Each row is a point on a tangle of strands that fork and nearly touch. The rows are in no order.
In the rows, zero is written as 128.
Points whose rows are less than 107 apart are linked; no others are. Some points are linked to none.
vab: [166 181 160  91 122 118 187 125 115 199 175  64  99 142 130 154 104 144
 134 121 156 148 119]
dimiz: [168 120 118 116 154  71 175 105 109 205 134 155 115 101 178 114  82 119
 134 125 151 148  98]
lut: [116 101 169  66  70 124 106 164 178 150 131  78  99 117 163  87 133 167
 126 127 129 118 148]
Gak: [140 120  85 137 145 153 157 141 158 127  83 105 125  99 139 117 127 127
 155 120 104  92 158]
noki: [ 92 144 105 213 123 139 126 120  93  50  83 105 163  92 147 128 131 149
  99 144 135  82 158]
dasi: [190 159 122 112 150  56 177 101 119 197 150 155 148 108 167 137  84 119
 142 119 163 179 110]
lafak: [120  75 129 138 170 127 116 144 117  76 121 147 145  98  79 202 121 128
 101 135 143 167 127]
fata: [ 96 125 165 104 108 108 132 145  99 146 107  91 111 101  82 131 148 140
  68 121 159 146 146]
zaz: [175 150 131 140 156  94 127 116  94 202 128 162 151 137 145 166 137 116
 174  92 164 152 126]
votat: [111 103 127 157 167 186  95 109  71  89  89 108 121 109 164 105 116 134
  79 140 126  90 110]
bime: [ 98 108 159 160 127 123 122 141 109  81 101 169  95 135 108  82  92 124
 102 173 113 105 102]
mukag: [155 140 134 134 135 146 126 139 131 164 123 110 119 157 116 134 137 129
 196  94 134  99 164]
tof: [ 71 134 107 116  55 102 130 154 176  77 141 128 132 131  96  82 148 128
 101 136 100 154 138]
siku: [161  95 134 120 148 116 132 136 125 169 141 178  91 156 155  86  96 113
 170 134 123 128  84]
fibo: [ 86 127 120 159 153 122 131 101 108  52 103 137 175 119 101 173 179 142
  77 123 136 111 170]
Modig: [135 114  65 121 115 144 146 151 161 107  91  72 134 129 147 117 132 147
 178 103 118 105 154]
vubis: [107 115 106 165 192 183 110 106  95 118  89 135 141  87 166 142 151 129
  69 140 123 113 118]
gili: [ 93 105 146 131 175 102 133 102  68 114  85 160 141 119 117 169 142 117
  71 149 134 127 109]
Dasin: [117  53 150 124 112 101 103 147 112 152 128 179 119 114 130  71 101  92
 115 182 153 138 100]
Boka: [155 128 156  97  91 119 133 128 173 172 206 148  98 172  85 131 128 121
 193 126 165 141 127]
vom: [181 123 149 121 122  86 169 120 120 203 161 138 106 142 119 137 106 108
 197 132 173 124 125]
goset: [ 75 163  84  87  64 105 123 152 183 123 166 115 140 143 128  89 165 141
 125 129 101 166 135]
rab: [148 187 147 130 146 173  62 116 124 100 148 163 124 162 148 109  80 151
 166 141  93 124  88]
sepek: [150 154 105 159 193 148 147 120 118 158 131 143 135 102 141 190 152 136
 160  92 109 139 130]
Keka: [148 180  61 133 106 146 109 114 161  80 110 137 189 142 170 111 125 138
 159 147  77 135 105]
gat: [ 97  82 143 127  79 112 132 129 133  76  88  94 146 132  97  91 158 132
  92 131 147  83 182]
Dezu: [149 137  93 130  98 149 106 121 179 102 129 100 161 195 139 132 128 126
 199  78 121 105 153]
Bib: [147  92 139 100 153 130 130 145 115  90 130 116 153  97  69 197 105 118
  90 138 148 172 123]
buke: [138 166  96 150 176 156 142 125 138 145 152 108 137 110 126 198 166 139
 169  71 116 142 151]
rem: [ 80 115 102 139 134 133 116 127 140  59 112  93 152 106 107 176 171 157
  64  92 141 151 162]
Sedad: [153 141 141 138  89 114 129  67 193 121 158 158 113 195  92 162 137  89
 153  86 106 117 156]
rera: [152 144 139 116 146 158  80 134 105 119 156 160 104 175 156  73  83 136
 156 137 111 150  61]
til: [128 113 130 103 103 133 143 162 177 134 146 133  99 116  87  99 124 118
 152 154 114 132 145]
pipo: [138 104 141  98  93 125 159 166 156 159 191 149  94  96  94 118  93  99
 151 177 147 143 117]
dum: [128  96 137 109 108 105 170 148 118 177 154 121 103  89  95 119  86  94
 121 183 161 126 122]
Vad: [110 159  79 146 159 160 111 146 149 120 147  79 155 105 141 173 182 163
 145  89 121 157 160]
deku: [100 204 120 130 119 127 118 129 163 147 164 177 127 149 124  94 142 122
 146 162  81 140 111]
safo: [126 163  92 136 110 144 109 120 170  75 108 148 157 125 149  86 121 134
 126 154  61 134 105]
fegan: [100  44 159 112 133 107 115 111  87 135 113 159 117 138 130  92 108  97
  89 175 142  98 104]
Moser: [197 106 145 112 107  95 167 102 143 168 221 181  98 133 165 130  89  92
 177 154 156 143 104]
lus: [198  97 172 126 120 121 131  72 145 144 163 176  96 167 130 146 141  81
 176 122 108 105 130]
kevon: [ 88 160  72 165 139 144 119 156 129 101 113  68 143 104 148 149 167 173
 123  98 131 138 163]
laf: [150 125 139  77  95 134 158 146 180 157 183  86  84 131 111 120 110 142
 165 122 128 115 147]
Sote: [ 88 136 155 135 118 117 119 154  86 123  89 109 125 111  84 131 167 137
  79 103 156 151 143]
mobag: [109  91 155  97  89 118 167 140 118 158 156  91 111  92  84 128  98 103
  94 175 156 110 148]
kav: [ 89 165 117 126 114 149 112 111 151  94 133 162 128 125 144  72 122 126
  83 169  59 134  98]
buzek: [166 133 115 126 166 122 122 169 119 143 148 140 146  98 107 193 125 138
 151  93 147 205 112]
pemam: [ 90 135 129 118 131 150 109 124 143 103 155 174  99 136 133  78 114 118
  81 162  74 146  69]
Tenad: [122 146 122 162 114 145 104 169 138  73  90 126 127 121 127  90 109 139
 156 146 104 103 145]
peros: [ 96  90 145 100  85 106 151 101 120  90  88  81 162 130 101 131 177 144
  79 128 152  81 187]
lek: [158 158  57 136 100 151 104 130 173  81 119 112 182 172 152 124 126 139
 197 119  99 121 124]
ganiz: [109 168 124 122 143 137 108 155 121 162 117  79 105 156 135 146 140 161
 168  82 144 110 164]
Gilom: [142 187 147 159 146 165  62 130 130  99 133 158 131 166 131 127  73 143
 196 140 106  96 115]
nuri: [103 127  81 196  95 127 137 137 108  38  80  82 154 109 146 116 127 155
 118 135 146  91 156]
kunus: [105 149  96  74  69 108 110 147 192 114 150 100 137 174 141 102 153 153
 147 115 101 159 119]
buti: [ 99  59 167 125 145 117 119 103  76 109  95 150 124 149 132 104 134 115
  83 170 126  77 116]
gop: [144 141 148  84 104 135 178 149 150 180 167  60  77 111 119 126  95 139
 138 132 139 115 136]
tapog: [191 142 122 128 166 102 134 130 113 159 154 158 155 115 137 194 122 122
 167  89 148 194 113]
tezi: [ 92 144 105 211 161 163 106 106  93  71  98 126 162  81 153 141 154 145
  74 151 127 105 142]
Zotu: [137  89 153 137 133 177  85 145 128 116 100 158 128 122 145  68 124 109
 118 162 102 116 105]
zad: [197 130 160 129 116  77 169  86 112 193 158 129  96 162 120 167 110 103
 177 118 179 116 139]
zap: [150 111 112 131 187 156 142 119  82 165 113 136  96 123 181 120 111 128
 137  98 112 117  84]
rel: [109 138 158 183  98 133 113 138 107  33  89 136 129 119 117  88  93 141
 116 151 113  87 134]
Vezer: [149 111 126 116 146 119 102 134 126 149 162 184  93 181 168  69  88 126
 160 137 132 153  58]
sop: [ 99 193 127 122  92 117 129  89 182 174 187 166 137 185  94 130 158 107
 156 118 131 134 142]
nemi: [ 83 108 138  91  93 102 146  96 135  95  92  64 153 120 138 150 164 168
  49 100 147 107 162]
vos: [117 102 120 130 176 107 117 125  87 144  89 162 148 100 135 154 115 114
  79 130 134 162  91]
Tidu: [187 174 164 104 121  93 169  97 103 194 174  87 109 159 123 185 118 129
 141  95 176 150 124]
mome: [118 173 141  88 149 134 109 154 125 176 124  86 107 129 135 164 148 173
 136  78 145 150 139]
Kulag: [144 123  66 132 118 146 128 136 157 117 112  65 143 161 162 144 138 150
 197  79 130  92 159]
piba: [ 93 106 142 129 140 131 119 140 124  97 129 174  76 142 119  79  85 120
 103 174 100 129  74]
Boza: [159 111 147  91 134 126 143 123 118 122 140 105 174 101  71 183  98 100
  72 151 141 180 116]
vovem: [ 96  88 156 142  87 109 135 123 138  59 108 144 141 151  83  89 134 116
 109 154 115  78 160]
rupop: [ 95 138  67 171 106 136 119 152 114  75  90  57 155 102 164 126 168 166
 120 107 146 119 162]
Pato: [178 119 149 139 119 127 136  80 166 125 141 142 102 178 108 165 126  94
 182  87 115  89 165]
sibed: [120 157 117 182 135 156 102 168  93 115  86 112 142 102 134 116 154 138
 143 133 131 108 161]
sifum: [ 96 143 137 175 135 126 117 165  81 113  79 123 133  99 104 125 160 131
  98 126 141 133 145]
Lem: [164 134 144 140 139 130 141 100 128 166 122 115 117 157 120 169 144 111
 189  77 135  85 171]
rep: [143  92 142 125 141 193  77 128  96  94 107 119 114 133 150  61 109 121
  98 142 114 113  89]
Duki: [111 153 117 119 114 129 120 160 179 117 146 166 111 133  95  84 129 120
 151 161  87 142 125]
pemuk: [118 150 108 181 179 145  96 159  88 138 123 150 157  93 137 153 154 132
 123 131 123 163 110]
voki: [120 124 129  81  82 131  93 168 183 120 123  87 121 166 148  90 134 166
 159 108 117 127 144]
Gipok: [ 83 108 112 105 119 112 142 110 137  66 100  79 157 116 133 179 167 172
  49  89 146 132 154]
Marom: [117  73 153 123 104 144 101 147 143 132 145 187 123 117 115  73 132  88
 111 181 120 137 104]
Bule: [ 84 108 138 135  80 109 126 145 160  61 122 147 130 133  83  80 133 111
 106 158 106 123 146]
Zam: [127 164 141 135  89 109 140  63 181 165 185 175 114 179  96 160 163  89
 141 108 122 123 139]
narez: [ 88 123 150 153 171 121 138  85  72  78  84 156 152 135 130 151 161 139
  73 145 127  72 139]
fefez: [155 123 110 122 181  96 144 101  80 187 127 147 107 138 199 120 102 128
 143  73 139 151  90]
Kito: [153 103 121 118 180 153 169 102 106 176  93 138 113  83 151 142 123 111
  99 119 108 116  96]
Kurir: [ 95 101 158 145 154 128 136  87  88  64  86 147 129 150 137 116 135 134
  88 161 116  53 144]
Kazik: [113 120 168  86  96 124 148 140 120 171 134  63 108  95 103 118 131 132
  68 144 156 128 147]
Lufa: [134 161 112 175 196 150 112 130  90 161 133 156 140 120 160 166 150 131
 163 105 121 139 110]
tada: [116 104 176  79  78 123 126 146 155 154 121  62 108  97 153 102 119 155
  85 137 138 113 149]
tulob: [145 123 113 135 161 155 155 135 121 162  76 129 125  82 129 126 142 117
 126 130 112 109 142]
fube: [162 138 136  97 120 104 168 138 114 174 149 104 163  98  95 147  93 105
  79 144 157 195 106]
Tani: [129  94 108 136 190 126 108 135 112 117 109 163 151  90 128 180 108 115
  91 127 131 184  86]
Mezog: [189  87 154 123 149 126 125  94 118 165 144 170  89 173 169 116 113 106
 179 107 119 114  93]
tofen: [ 90 205 108 121 108 124 134 111 163 179 185 178 127 156 117 110 159 117
 158 144 110 123 133]
Kuv: [171 117 134 117 121 106 176 119  99 202 142 123 173  78 133 133  90  86
  97 154 152 162 106]
Bune: [127 159 131 111 154 138  96 171 121 152 147 111 126 120 111 181 156 156
 139  82 151 194 124]

A fork is a point with three links, a tip a point with one. Leave the first point through the second and follow the links. Name the first fork or tip that comes.
Boza / Bib => narez
gat / vovem => Kazik
zaz / tapog => Pato
lus / Mezog => Gilom
sop / tofen => til

A fork is a point with three links. Follow the links from the first point to the second and name the forks in between, in order.
Lem / mobag => Pato > til
Duki / ganiz => Pato
vab / voki => til > Kazik
fegan / Bule => narez
fata / deku => Kazik > til
laf / Sedad => til
vovem / pipo => Kazik

Name the points in between on the shortest way along the links from the first point to the second, in order.
Lem / deku => Pato > Sedad > Zam > sop > tofen
gop / Mezog => laf > til > Duki > deku > tofen > sop > Zam > Sedad > Pato > lus
sibed / laf => sifum > Sote > fata > Kazik > mobag > dum > pipo > til
Pato / Bune => Lem > mukag > ganiz > mome
Gipok / goset => nemi > peros > gat > vovem > Bule > tof
